Points on a hilly landscape, in no order, each with its height.
From any point a ball rolls to the lowest of the 5 points nearest to it. It stops when none of these is lower. Distance is the straight distance between rows; heights are no part of it.
Daf (h 3.68): 43,13,-9,-11,-13,5,-6,24,10,-12,-2,3,-39,-26,-21,-20,3,2,8,-30,27,36
nevev (h 3.11): -41,16,20,33,1,-7,-9,-3,-31,24,-2,6,59,4,39,8,-19,9,-7,26,-23,-2
nal (h 4.97): -7,-6,-27,45,16,-24,22,-2,4,-25,-37,-30,-30,21,7,-16,-1,27,-6,-7,5,-4
torup (h 3.71): 1,4,35,-25,-7,-2,-1,16,-15,47,17,40,42,3,6,4,11,-20,27,-5,11,36
pobud (h 7.23): 21,-17,-6,10,9,-15,0,-19,35,-32,-27,-3,-35,37,40,-5,33,28,-39,-16,-25,-34
lik (h 3.35): 12,-4,10,-33,2,11,-4,14,-12,19,16,18,12,0,-24,2,2,-35,15,0,16,13
lorev (h 3.58): 22,-5,-4,-23,1,2,-11,-8,20,-19,1,-4,-22,-12,-4,-7,-4,-11,-4,-10,9,-7
badun (h 5.72): 5,11,17,-10,-17,15,-8,41,-19,27,17,15,10,21,-48,2,16,-17,29,-15,16,61
Vube (h 2.57): -14,-8,-2,-13,7,8,-2,14,-12,23,3,2,19,22,-20,-2,6,-47,-6,12,9,14
Zipi (h 4.75): 52,-26,1,-30,-8,-9,2,-29,10,-24,18,19,-43,-37,-5,-1,16,-12,-10,-12,-11,-41
rana (h 4.65): -42,25,12,25,-5,0,-13,-5,-9,10,3,-1,51,-10,35,13,-28,29,14,28,-24,-4
fes (h 3.72): -4,9,-3,-9,2,4,-10,-4,20,-15,-5,-15,2,-8,5,0,-16,7,12,5,7,10
Pefup (h 3.57): -44,-5,-1,26,5,-5,16,11,-27,22,-7,-14,26,30,-23,6,2,-21,-9,27,0,26
revot (h 1.59): 27,-26,2,-35,13,14,11,-5,-27,25,26,44,-1,-10,-19,9,12,-47,-7,10,-4,-42
pubun (h 4.84): -35,-3,-17,62,-4,-17,49,7,-41,0,-12,-42,-16,1,-52,-4,-6,26,8,13,4,7
Mavus (h 2.75): -2,-13,-10,-21,9,17,-2,5,-5,11,7,6,7,14,-24,0,7,-50,-16,4,9,-11
zubi (h 4.38): 0,-5,25,-20,-5,2,2,22,-20,45,17,30,27,15,-17,1,16,-35,23,-6,12,38
tusu (h 3.40): 16,-2,-33,57,14,-41,29,19,-5,-14,-43,-19,-39,18,16,-21,1,36,-3,-16,3,6
pizu (h 4.20): 15,-4,4,-34,-4,9,-20,-22,25,-10,18,9,-3,-22,17,11,-5,-7,-7,-6,-5,-38
kupiz (h 4.74): -28,12,13,17,-16,4,3,37,-29,27,3,-3,15,31,-46,4,13,-6,19,8,2,73
Tezot (h 4.52): 36,-17,-11,-18,3,-2,-7,-12,20,-23,-5,-2,-36,-10,-6,-14,12,-21,-20,-17,6,-17
refed (h 2.43): -35,-2,7,19,10,10,-12,-5,-14,24,-4,14,52,27,28,4,0,-31,-34,12,-13,-27
Lun (h 3.95): -44,-2,-3,46,1,-10,37,8,-46,13,-6,-31,11,16,-43,9,-4,12,3,34,-5,17
zato (h 3.00): -1,2,-23,25,12,-12,12,1,12,-25,-28,-27,-28,7,4,-16,-6,19,-4,-8,9,13
Dulon (h 2.67): -37,-1,-1,20,11,7,5,-7,-15,7,-7,-13,33,23,-1,8,-10,-14,-12,25,-5,-5
kav (h 5.84): -13,-8,-13,9,14,10,-4,-22,21,-24,-13,-21,-5,17,13,0,-1,2,-21,-2,-4,-27
Bos (h 3.52): -29,9,18,17,-2,-7,-31,2,-20,32,4,22,65,-2,56,5,-17,-7,-17,4,-20,-7
supaz (h 3.76): -27,16,19,6,-5,0,0,8,-14,17,0,-1,44,8,3,5,-10,3,17,27,-1,38
fazu (h 5.24): -29,-2,-23,29,0,7,11,22,-18,-4,-14,-31,-12,19,-41,-4,-3,-10,-9,3,16,32
Benob (h 6.09): 9,18,28,-3,-25,8,-8,39,-16,35,20,27,28,28,-39,7,31,-1,41,-18,10,76
fugum (h 3.94): -45,17,26,39,1,-17,13,-1,-42,33,-2,2,51,4,21,5,-9,16,4,43,-25,17
vokir (h 4.35): -1,-7,-17,0,8,10,-3,0,9,-16,-12,-20,-14,11,-17,-7,-3,-18,-17,1,17,4
vab (h 2.21): 7,-3,10,-30,-2,16,-29,-19,10,4,23,17,16,-13,25,19,-6,-15,-18,-6,-12,-56
Forif (h 4.96): 34,-26,13,-44,-4,5,10,-21,-30,10,38,52,-8,-49,-3,36,-8,-1,5,12,-7,-52
Gof (h 5.59): -29,-6,-10,35,15,6,10,-26,13,-26,-19,-28,-3,28,20,5,-2,21,-14,3,-9,-40
bofi (h 3.63): 19,3,-4,-26,-2,5,-12,0,17,-13,5,-2,-9,-19,-7,-5,-9,-3,11,-5,16,10
fud (h 5.31): 27,-19,6,-27,-6,9,-14,-39,25,-24,16,14,-24,-14,14,6,20,-9,-30,-16,-22,-65
lodad (h 3.38): 13,-2,26,-41,-6,-1,-11,3,-17,41,32,54,35,-26,25,19,-13,-13,8,-4,2,-29
ked (h 4.62): -21,-4,-16,41,15,-16,25,-19,3,-24,-24,-34,-10,12,10,-7,-11,31,6,4,-2,-17
Dob (h 4.56): -14,18,2,4,-4,6,-2,14,-3,-3,-2,-12,15,4,-20,-1,-10,6,26,14,12,46
lofed (h 2.64): 13,11,-13,-7,2,-12,-8,-6,37,-25,-11,-9,-17,-16,22,-10,-9,26,14,-5,3,9
mitef (h 2.29): 26,-20,-3,-34,7,14,1,-7,-5,2,19,18,-12,-11,-28,1,10,-39,-8,0,4,-27
Popel (h 1.92): 17,7,-23,33,13,-35,13,11,19,-21,-35,-15,-29,5,28,-22,-6,45,13,-6,-5,14
bisap (h 2.33): 8,8,-20,19,9,-19,6,5,21,-24,-28,-20,-26,-4,15,-19,-10,31,8,-7,6,20
fid (h 4.06): 18,-6,-18,-5,0,16,-4,18,-2,-10,-6,-10,-37,-4,-37,-19,7,-31,-17,-20,21,14
dal (h 2.27): 8,-4,-8,-19,5,8,-10,-9,14,-15,1,-8,-5,0,-7,-4,-4,-18,-5,-2,9,-8
Zute (h 2.23): -13,7,-16,36,10,-18,21,-6,10,-22,-22,-29,-14,-3,5,-12,-14,42,22,7,-1,12
Buvit (h 5.26): -31,26,14,33,-7,-7,23,4,-23,9,-4,-12,32,-5,-17,5,-12,38,32,43,-10,37
niv (h 4.48): -17,19,0,-10,-5,8,-17,-8,24,-5,4,-4,27,-17,27,10,-23,19,15,11,-3,-3
zun (h 4.50): -1,16,6,-16,-8,11,-7,16,3,2,8,1,17,-2,-22,4,-7,-1,27,4,17,44
Fuba (h 4.00): -31,12,1,21,-3,4,13,13,-22,6,-6,-21,19,15,-29,1,-9,8,15,26,5,44
Poro (h 4.21): -17,6,-8,7,0,7,1,15,-5,-4,-5,-22,6,8,-24,-4,-9,-4,10,10,13,36
sis (h 4.34): 14,9,16,-40,-8,7,-6,12,-5,19,22,26,27,-11,-10,8,-5,-13,29,-2,20,18
kogog (h 4.31): 32,-5,-27,19,6,-19,0,11,14,-21,-34,-16,-52,8,6,-26,12,-2,-34,-24,11,12
gad (h 3.30): -18,4,7,-7,1,9,-3,15,-12,14,1,-2,24,16,-18,4,-3,-23,10,11,11,30
tobos (h 3.34): -5,-4,-4,-15,3,15,-4,11,-4,6,3,-5,5,13,-24,0,-2,-33,0,3,15,17
dugu (h 6.63): -11,-15,-20,52,18,-26,33,-13,7,-27,-34,-27,-24,33,16,-9,5,37,-8,-11,-6,-32
dak (h 5.73): -22,-11,-22,66,8,-32,50,-9,-20,-20,-23,-38,-20,9,-17,-14,-3,34,10,-2,0,-25
Zud (h 4.78): -27,12,-7,27,9,-7,5,-17,16,-18,-11,-24,5,-5,28,1,-18,44,19,14,-17,-14
Fep (h 5.60): -2,-5,-2,-11,5,11,-21,-28,34,-24,0,-7,-5,4,31,7,3,9,-21,-7,-14,-42
nuda (h 3.69): -42,4,6,28,1,-4,20,6,-32,15,-7,-20,24,19,-18,7,-9,1,7,35,-5,31
selo (h 2.47): 25,-18,18,-44,6,9,10,-5,-30,30,32,52,8,-26,-4,21,-5,-26,9,4,2,-37
muv (h 2.25): -5,-15,3,-22,13,7,3,10,-16,39,12,27,24,18,-9,-4,16,-61,-12,4,3,-8
Tubat (h 3.77): 32,-11,5,-39,-19,-11,-17,-31,38,-13,24,19,-25,-44,31,13,1,20,-3,-16,-13,-45
nazaz (h 4.83): -13,4,-17,17,0,9,5,18,-6,-8,-14,-28,-17,12,-30,-11,-7,-3,-2,1,15,34
Sumut (h 4.91): 40,-27,3,-30,-6,1,-1,-38,10,-21,24,22,-33,-32,-2,8,17,-10,-12,-9,-13,-56
Zur (h 4.67): 23,-7,-23,17,10,-21,3,0,20,-27,-32,-15,-42,14,13,-18,8,8,-26,-18,7,1
kad (h 3.18): 57,7,-14,-3,-7,-14,-4,20,10,-15,-13,1,-53,-25,0,-29,7,0,-8,-33,15,31
ril (h 0.45): -4,8,-18,41,11,-29,23,-3,16,-21,-27,-19,-19,-4,22,-17,-12,58,31,4,-12,-1
nabu (h 5.75): 0,-10,-10,-10,10,18,-8,-19,18,-16,-6,-7,-2,15,-3,-1,5,-25,-26,1,1,-32
sen (h 4.22): 51,-10,-8,-20,-6,-24,-10,-8,25,-23,-5,6,-44,-23,13,-17,12,3,-12,-19,0,-3
bag (h 4.55): -27,4,0,14,7,22,-18,-27,23,-21,-5,-16,6,15,45,13,-3,28,-20,-9,-25,-52
zogir (h 2.42): -35,15,1,30,3,-4,21,2,-23,1,-6,-24,22,5,-15,5,-17,19,19,35,-4,21
pez (h 4.30): -15,11,1,-7,-8,14,-39,-15,37,-8,14,-4,14,-19,54,20,-14,35,-6,-11,-22,-42
fim (h 4.63): 27,-6,6,-40,-8,2,-14,-20,23,-11,20,12,-12,-32,13,9,-5,1,3,-6,4,-30
mezu (h 6.95): -7,-11,-6,-3,9,15,-11,-30,33,-25,-10,-9,-11,20,16,2,12,-7,-35,-7,-9,-44
bilo (h 5.23): -25,3,-21,26,-13,20,2,46,-23,9,-8,-25,-25,19,-55,-7,2,-17,-9,-18,20,50
pizug (h 4.13): -6,5,3,-19,2,11,-20,-14,18,-7,5,-3,17,-6,17,7,-14,-4,-2,2,2,-19
mabug (h 4.16): 27,-12,1,-27,-4,-2,-17,-30,39,-27,11,5,-26,-15,31,5,12,7,-17,-16,-17,-45
zikig (h 3.81): 29,-9,0,-27,-8,-7,-17,-28,40,-21,9,5,-27,-21,33,2,8,15,-10,-16,-14,-35
dezi (h 5.79): -34,23,21,40,-7,-16,37,6,-45,24,1,-12,28,2,-29,8,-2,32,25,48,-18,36
mepa (h 4.04): 39,-4,-8,-22,-1,-6,-8,1,18,-19,0,1,-34,-24,-7,-13,0,-7,0,-15,16,9
bog (h 4.11): -38,16,11,28,0,-4,11,0,-25,13,-3,-13,40,5,1,10,-16,14,11,39,-11,19
tubo (h 5.74): 8,-12,-1,-8,3,6,-15,-32,40,-29,-8,-8,-24,14,36,3,18,12,-31,-17,-21,-47
Telo (h 3.28): -40,10,5,25,9,11,-14,-14,-4,-2,-2,-13,39,11,32,15,-20,12,-13,13,-19,-32
fesud (h 2.91): 21,-20,22,-37,10,3,12,10,-34,50,23,57,14,-3,-5,8,10,-37,18,-2,7,-6
nub (h 4.71): 52,-12,3,-39,-12,-8,6,-14,6,-14,23,27,-34,-53,-12,4,-4,5,15,-10,10,-15
tovo (h 4.39): -5,-3,-2,-10,8,8,-14,-21,24,-19,-2,-14,-3,4,16,3,-5,-7,-13,0,1,-23
Rus (h 4.72): -37,1,-11,29,-15,11,7,47,-32,24,-4,-13,-5,32,-61,2,8,-16,-3,0,3,60
muvon (h 5.97): -9,-10,-5,-12,-3,16,-2,38,-21,28,12,10,-1,26,-51,-5,13,-49,-2,-10,12,32
vin (h 4.46): 43,-8,-13,-16,-3,1,-4,9,7,-14,0,-2,-44,-22,-22,-18,7,-19,-8,-24,17,12
sakis (h 3.31): -20,14,-11,26,4,-5,14,-1,4,-16,-15,-27,1,-4,-6,-8,-15,30,23,16,2,25
vepu (h 4.69): 17,-3,9,-37,-12,8,-27,-27,24,-6,30,18,-2,-36,28,21,-7,8,-6,-11,-11,-56
Kizel (h 3.44): -27,-2,-11,15,9,8,7,5,-8,-1,-9,-21,12,21,-18,1,-6,-15,-5,18,7,14
kote (h 3.61): -29,-3,0,9,9,22,-13,-22,10,-9,-7,-10,22,27,16,10,-1,-8,-29,7,-12,-44
Nufom (h 5.38): 19,6,-29,39,6,-19,11,24,-1,-15,-40,-22,-48,5,3,-25,0,13,-16,-24,15,30
Pir (h 0.72): 29,-25,-3,-29,9,18,8,-18,-14,2,26,35,-14,-16,-26,7,14,-41,-14,7,-7,-52
dep (h 5.35): -20,8,-17,33,-8,12,7,30,-19,-1,-13,-27,-23,12,-43,-10,-5,0,-2,-8,19,49
Sir (h 3.33): 16,-5,-8,-11,3,-12,-18,-21,45,-26,-6,-3,-25,-9,46,2,7,30,-10,-14,-17,-25
Siner (h 3.50): -24,13,28,6,-6,-12,-16,8,-15,42,4,32,63,-7,46,1,-8,-10,-1,4,-10,14
zuze (h 4.26): 20,0,5,-42,-2,9,-8,-3,8,-4,19,14,-1,-25,-8,5,-6,-13,10,-1,12,-11
Duv (h 2.71): -5,5,-10,4,8,-9,-12,-19,41,-24,-10,-12,-10,-10,46,0,-9,42,6,-4,-16,-17
dasu (h 2.46): 7,-12,11,-33,9,8,2,10,-18,35,18,30,21,6,-14,4,7,-48,6,1,9,-3
bet (h 2.13): -26,4,6,1,6,20,-30,-14,4,2,6,3,37,12,36,15,-11,-9,-28,2,-19,-46
lazo (h 7.14): -30,32,30,36,-13,-10,29,13,-39,30,2,2,38,5,-25,7,9,43,30,47,-22,60
gako (h 3.27): 2,-11,32,-30,3,-5,6,13,-24,58,20,50,32,3,11,1,13,-37,20,-12,8,15
tor (h 4.15): -30,11,-8,33,9,-6,17,-8,-3,-13,-14,-32,6,5,-2,0,-17,28,14,20,-3,-1
fure (h 4.73): 58,-14,-14,-9,-2,-20,-3,-4,14,-23,-11,5,-54,-15,0,-24,21,-13,-27,-26,1,-7
Tif (h 3.85): -33,18,27,14,-7,-10,-1,6,-23,37,-1,11,59,3,25,3,-7,2,8,26,-11,34
lada (h 5.98): -33,24,34,29,-13,-14,17,9,-33,37,0,9,53,5,3,5,5,25,20,39,-18,54
zaro (h 3.10): 7,4,-6,-19,2,1,-15,-16,34,-22,2,-7,-9,-14,19,2,-9,9,-1,-6,1,-10
sefe (h 2.34): 34,-20,5,-41,3,13,5,-17,-15,2,31,32,-13,-30,-16,13,0,-23,3,5,-1,-41
dupi (h 5.48): 8,-12,-20,37,20,-31,22,-8,16,-28,-37,-19,-31,36,31,-11,13,40,-14,-14,-15,-27
mol (h 4.77): 52,-35,-3,-16,-6,-4,8,-38,6,-27,17,24,-45,-29,-11,-6,33,-18,-23,-14,-21,-57
vipe (h 4.94): 7,14,-14,7,-3,14,-6,30,-4,-6,-6,-16,-28,-1,-35,-12,-2,-2,4,-19,22,48
peto (h 4.80): -11,9,3,-4,-11,14,-5,33,-17,14,5,-5,5,19,-41,-1,2,-16,13,-3,15,54
Mas (h 3.79): -13,-4,-5,-11,8,14,-8,-2,2,-1,1,-12,15,13,-6,2,-4,-28,-8,8,6,-3
kuvak (h 3.99): -26,15,3,6,1,4,-3,-3,-2,0,-2,-12,29,5,8,7,-18,4,11,22,2,13
Gebo (h 3.24): -21,14,8,-5,-5,12,-37,-5,6,10,15,11,43,-9,46,19,-20,7,-9,0,-16,-33
saf (h 6.21): 15,-13,-27,69,13,-59,47,12,-13,-14,-39,-18,-31,32,18,-19,8,44,1,-19,-8,-26
buk (h 6.43): -20,26,4,23,-7,6,14,14,-7,-3,-7,-16,21,-3,-22,0,-12,37,36,28,1,49
pusu (h 4.58): 33,2,-28,21,-4,-4,-1,28,-2,-7,-30,-16,-59,-4,-6,-30,9,-11,-32,-36,20,28
Tob (h 4.45): -27,14,-8,43,-1,-7,28,6,-21,-9,-13,-31,-1,0,-27,-5,-13,34,24,24,2,30
kofeb (h 4.25): 40,-11,2,-35,-7,-7,-10,-21,23,-19,16,12,-29,-35,7,-1,2,-1,1,-12,0,-24
bura (h 3.78): -13,11,18,-14,-8,0,-29,3,-7,30,17,28,56,-14,42,12,-19,-12,-3,0,-5,-14
rigef (h 2.77): 9,-3,27,-37,-2,1,-6,7,-18,43,22,46,40,-13,20,10,-1,-26,12,-7,6,-7
Dibe (h 4.99): -18,7,-17,35,-1,1,17,16,-12,-13,-19,-35,-19,5,-27,-13,-10,17,9,0,15,35
Zekid (h 2.79): 15,-2,-15,2,11,-19,-8,-12,39,-26,-21,-14,-30,6,35,-10,3,28,-8,-12,-9,-11
komud (h 2.39): 0,-6,22,-25,5,0,-9,5,-16,44,18,40,41,-1,22,3,-1,-41,0,-2,3,-13
Zusot (h 4.27): -29,5,-13,35,7,-3,24,4,-16,-14,-19,-34,-5,8,-22,-5,-12,21,15,16,7,20
sakoz (h 4.54): -11,20,20,-6,-15,3,-2,24,-10,21,6,7,33,11,-21,6,2,1,32,11,9,59
negi (h 5.53): 35,-6,14,-52,-8,9,3,2,-11,8,29,34,-5,-34,-19,16,-7,-7,24,-1,17,-6
lare (h 5.52): -11,-10,-8,31,16,-9,12,-26,24,-30,-29,-18,-21,35,40,-2,16,43,-18,-15,-22,-50
Vulo (h 4.36): 36,-25,-3,-22,-1,10,1,-34,14,-23,14,16,-32,-12,-12,-3,28,-25,-26,-11,-15,-59
tufu (h 5.05): -39,4,-10,44,-10,4,21,30,-38,7,-8,-29,-9,20,-56,3,0,8,2,13,8,50
riru (h 3.98): 4,3,10,-31,-12,15,-41,-13,16,7,30,23,23,-24,39,26,-15,5,-15,-14,-15,-56
toza (h 2.73): 5,-4,-21,47,17,-42,28,-1,16,-22,-31,-19,-26,17,35,-16,-1,52,16,-7,-17,-15
sak (h 3.96): -17,10,11,-2,-8,5,-1,22,-12,17,5,-3,26,16,-21,1,-1,-11,20,14,8,49
gug (h 5.45): -1,8,33,-8,-17,3,-3,32,-20,43,17,28,30,28,-27,2,31,-14,36,-13,4,66
Sazo (h 2.93): 33,6,-17,6,0,-12,-4,18,16,-21,-22,-12,-43,-9,0,-25,2,6,-9,-21,16,27
Pur (h 3.59): 19,-4,17,-44,-2,7,-9,-3,-9,18,27,35,17,-22,4,18,-9,-21,11,1,7,-21
vodun (h 4.70): -2,-5,-25,59,14,-45,39,-1,-2,-21,-33,-29,-26,13,10,-20,-5,45,14,-6,-5,-11
paka (h 5.10): 38,-17,-5,-14,-2,-12,-9,-28,35,-29,-5,2,-37,1,23,-9,27,-1,-34,-20,-19,-36
Gosub (h 2.89): 20,-17,1,-30,6,20,-7,-26,7,-5,21,20,-4,-9,-6,9,12,-35,-26,0,-10,-58
gofi (h 4.51): -24,5,-8,12,10,5,-1,-9,4,-11,-10,-25,10,9,1,2,-12,6,0,14,4,-1
sib (h 5.87): 37,-14,-18,9,6,-24,-3,-6,25,-30,-27,-5,-46,17,18,-18,24,1,-40,-19,-4,-14
Lifet (h 1.74): -23,1,18,-5,2,0,-4,7,-17,34,5,16,44,15,12,0,0,-32,0,9,3,18
norip (h 4.86): 10,3,7,-40,-8,9,-20,-8,17,0,19,14,14,-26,14,16,-13,-2,9,-1,6,-21
Varog (h 3.39): -45,3,1,36,7,2,12,-14,-17,-2,-9,-21,31,17,8,9,-18,12,-3,27,-10,-21
Tar (h 5.14): 16,2,22,-31,-10,9,-2,30,-20,36,21,34,17,12,-31,5,14,-26,35,-12,17,38
zar (h 4.23): -26,4,6,11,-12,6,-2,42,-28,30,2,0,10,33,-45,-1,14,-24,10,0,6,63
dosos (h 2.76): -15,11,34,-6,-8,-10,-4,10,-16,47,8,34,56,2,26,-4,5,-16,12,1,2,38
keve (h 3.91): 4,12,-1,-24,-4,7,-13,-1,23,-10,7,-2,10,-19,6,2,-14,11,21,4,12,15
Vop (h 3.17): 13,-12,35,-28,4,-5,5,8,-32,59,21,66,33,-18,30,2,6,-27,10,-16,5,-7
Tusan (h 3.56): -48,2,4,40,7,-8,28,-6,-38,14,-7,-21,29,16,-14,11,-8,3,-3,36,-10,4
laga (h 2.08): 3,-15,10,-27,12,10,-4,-1,-16,35,16,36,26,5,2,3,8,-52,-13,1,-1,-33
sona (h 2.22): -30,-8,0,3,10,8,-3,2,-12,24,-2,5,38,28,4,2,3,-40,-21,19,-2,-6
talep (h 3.93): 36,-21,9,-42,-11,0,3,-29,0,-7,34,32,-23,-51,-1,19,-3,2,4,-3,-8,-52
kinun (h 6.17): 28,-24,9,-13,-6,2,-8,-37,38,-31,-3,10,-35,14,27,-7,47,5,-46,-22,-32,-58
fom (h 1.51): -21,-4,-26,53,11,-19,33,-1,-15,-19,-24,-39,-22,10,-16,-15,-8,29,6,4,8,0
pov (h 4.19): 8,-5,5,-31,3,14,-14,-13,9,-3,14,7,10,-6,0,6,-5,-25,-8,1,2,-25
gigod (h 4.81): 31,-8,13,-46,1,11,4,7,-20,18,27,34,1,-19,-24,11,-3,-23,21,-1,15,-5
tem (h 5.93): -32,12,1,47,-4,-16,44,-4,-31,0,-3,-30,7,-8,-33,-2,-14,37,31,33,-8,9
murup (h 2.60): -41,3,8,21,8,2,-2,-6,-21,22,-5,-4,47,19,19,9,-9,-12,-13,27,-12,-2
kufi (h 5.47): -7,2,-18,6,-4,20,-3,30,-11,-3,-8,-19,-20,13,-45,-10,1,-21,-5,-10,22,39
vegip (h 4.53): -3,2,-29,29,5,2,9,16,-3,-14,-25,-31,-35,8,-22,-18,-3,3,-14,-15,20,30
vuzo (h 4.10): -5,14,11,-18,-4,7,-8,11,-1,13,11,6,30,-1,-3,6,-9,-8,23,11,11,31
por (h 3.83): -21,5,-6,15,9,1,-5,-22,23,-21,-12,-23,3,4,31,4,-13,32,2,5,-13,-24
kuz (h 4.76): 27,1,6,-34,-5,15,-4,20,-9,5,19,15,-12,-13,-37,3,1,-19,21,-11,22,21
kaduf (h 0.91): 19,-7,-25,4,5,2,-1,11,8,-18,-17,-18,-43,2,-19,-23,5,-20,-23,-20,19,11
famo (h 4.07): 42,-7,-24,-1,0,-6,-2,10,4,-15,-16,-3,-53,-10,-14,-27,13,-23,-31,-27,14,7
Lesur (h 4.12): 41,5,1,-36,-12,3,-2,8,18,-11,14,16,-19,-37,-16,-4,-5,6,22,-13,23,12
Lop (h 3.20): -40,1,-3,31,6,-1,17,0,-22,4,-10,-25,24,20,-16,6,-10,-4,0,28,-1,9
zor (h 5.63): 6,-2,4,-19,-4,16,-5,33,-18,24,17,13,-2,13,-48,-2,9,-38,15,-11,16,36
rav (h 5.83): 44,2,-32,28,-4,-26,2,30,-3,-4,-36,-7,-59,7,13,-28,17,-7,-45,-35,7,21
tege (h 4.79): 38,-17,2,-39,-5,4,-5,-23,9,-13,25,19,-21,-31,-5,6,4,-14,-3,-8,-1,-41
bor (h 4.61): -2,-4,6,-8,0,17,-26,-31,40,-23,3,-5,-14,4,50,12,14,26,-30,-21,-27,-54
mefi (h 1.62): 31,-19,10,-37,-29,-5,-8,-37,17,-5,43,29,-26,-57,28,28,5,27,-6,-18,-27,-70
bep (h 5.16): -9,-1,0,-9,7,17,-18,-22,21,-14,0,-8,9,8,19,9,-3,-10,-18,-1,-9,-38
bovo (h 3.25): -14,6,12,-15,1,11,-28,-5,-1,17,14,17,44,-3,31,14,-13,-17,-11,2,-8,-27
Nifi (h 3.32): 21,-12,27,-42,2,2,9,11,-28,44,27,53,20,-14,0,13,4,-26,23,-4,11,-7
mamen (h 5.76): -22,28,29,27,-16,-2,14,23,-28,27,4,4,34,20,-31,9,17,26,33,26,-12,78
Kupi (h 2.55): 21,13,-18,6,1,-17,0,7,38,-23,-23,-5,-23,-16,22,-19,-7,37,19,-6,6,30
volu (h 5.25): 5,11,-15,5,1,2,1,12,10,-20,-16,-19,-19,-4,-12,-13,-7,10,7,-5,20,34
rifut (h 2.74): 38,12,-18,3,-1,-18,-4,17,24,-18,-25,-5,-38,-15,11,-24,1,18,1,-20,15,34
Kisik (h 3.75): -33,-3,4,13,-3,3,7,23,-24,25,-1,-8,21,30,-31,0,5,-26,-2,17,5,42
Muved (h 5.78): 16,-13,-8,-15,6,8,-5,-22,26,-27,-6,-7,-24,6,-1,-6,13,-19,-29,-8,0,-32
Rusa (h 4.37): 23,19,-4,-7,-12,21,-12,37,-4,0,6,-4,-28,-9,-42,-14,3,-7,17,-29,26,50
Zegik (h 3.46): 21,-13,0,-36,6,14,-4,6,-10,10,17,16,-6,-6,-29,2,2,-40,5,2,13,-8
ronu (h 5.64): -25,-4,0,19,8,28,-7,-31,26,-27,-12,-12,-4,32,34,9,15,24,-35,-12,-24,-64
vit (h 2.68): -29,10,16,1,-2,-1,-7,3,-12,20,3,5,50,7,18,9,-11,-10,6,21,-3,20
basab (h 5.49): 12,18,14,-12,-19,19,-11,37,-11,16,18,10,8,7,-46,4,9,-3,34,-15,18,59
Mip (h 4.82): -35,11,13,49,-8,-19,48,12,-56,22,2,-22,11,1,-52,4,-1,32,21,44,-12,26
suti (h 4.18): 16,-7,8,-32,-25,10,-35,-28,35,-5,37,14,-12,-41,47,23,5,30,-17,-24,-27,-68
Bori (h 3.97): 25,-7,0,-34,1,12,-6,4,0,-2,15,8,-12,-15,-25,-1,-5,-27,6,-7,15,1
sev (h 4.09): -11,-5,4,-16,8,15,-15,-11,3,8,6,7,26,13,5,9,-1,-33,-22,6,-3,-32
Dil (h 3.80): 25,-10,12,-44,-4,10,-11,-15,-2,7,31,29,4,-35,5,19,-8,-12,4,0,0,-43
pazam (h 5.56): -16,-6,5,8,1,24,-16,-31,34,-27,-8,-9,-11,25,46,9,22,34,-38,-22,-30,-62
Nid (h 3.43): -41,-5,-11,38,12,5,18,-13,-11,-10,-16,-28,16,25,-7,7,-8,2,-13,19,0,-19
ruvor (h 3.51): -8,-3,-6,10,10,-1,-11,-26,38,-26,-11,-16,-15,10,55,6,7,44,-11,-16,-24,-37
kure (h 5.08): -40,23,29,38,-7,-16,20,1,-39,33,-3,0,51,-6,8,8,-9,28,17,47,-25,24
dofep (h 4.68): 6,18,0,-9,-10,12,-6,19,10,-8,2,-4,1,-9,-26,-5,-6,10,27,-3,21,45
Zome (h 4.93): 15,-13,-23,24,16,-22,8,-6,22,-29,-35,-18,-37,24,21,-13,10,18,-25,-14,-3,-10
gel (h 4.42): -36,17,18,28,-6,-7,18,17,-34,23,-2,-11,30,19,-27,6,1,9,19,35,-8,53
Domu (h 3.90): 32,4,-3,-33,-8,-4,-12,-6,31,-18,8,8,-17,-32,8,-3,-7,11,11,-9,12,1
zukon (h 4.01): -30,9,17,6,-4,-2,5,18,-23,32,1,1,34,24,-13,1,7,-20,9,18,1,48
Sof (h 4.33): 20,-1,4,-39,-13,2,-19,-24,32,-11,23,14,-8,-36,23,13,-7,10,1,-9,-5,-41
setem (h 4.08): 44,0,-9,-22,-4,-20,-10,-5,36,-24,-5,5,-36,-26,18,-15,3,14,-1,-16,3,2
Raku (h 6.25): 16,9,-21,18,-11,16,-2,39,-8,0,-17,-16,-56,-7,-32,-25,7,-16,-22,-40,22,40
Biki (h 3.29): 1,4,15,-31,0,8,-17,-2,-1,18,17,21,33,-8,17,12,-12,-23,5,5,7,-15
Nop (h 2.12): 6,6,-17,16,13,-25,1,-9,38,-23,-23,-13,-23,-3,47,-11,-8,51,13,-4,-14,-4

Call two points neighbours if one is among the 5 nearest of the other. Go from one point of each pair to the other, from neighbour to neighbour, staying as low as possible. Name the highest point that can't be avoided.
bet, Lifet: refed
Pir, Lifet: Vube
Tubat, bet: zikig
kaduf, dal: lorev
kaduf, ril: Sazo
zogir, Pir: Lop

For each start below, name the point where the ball stops.
tovo: ril
setem: ril
kure: Lifet
gug: Pir
sis: Pir
Tar: Pir
fesud: Pir
norip: ril
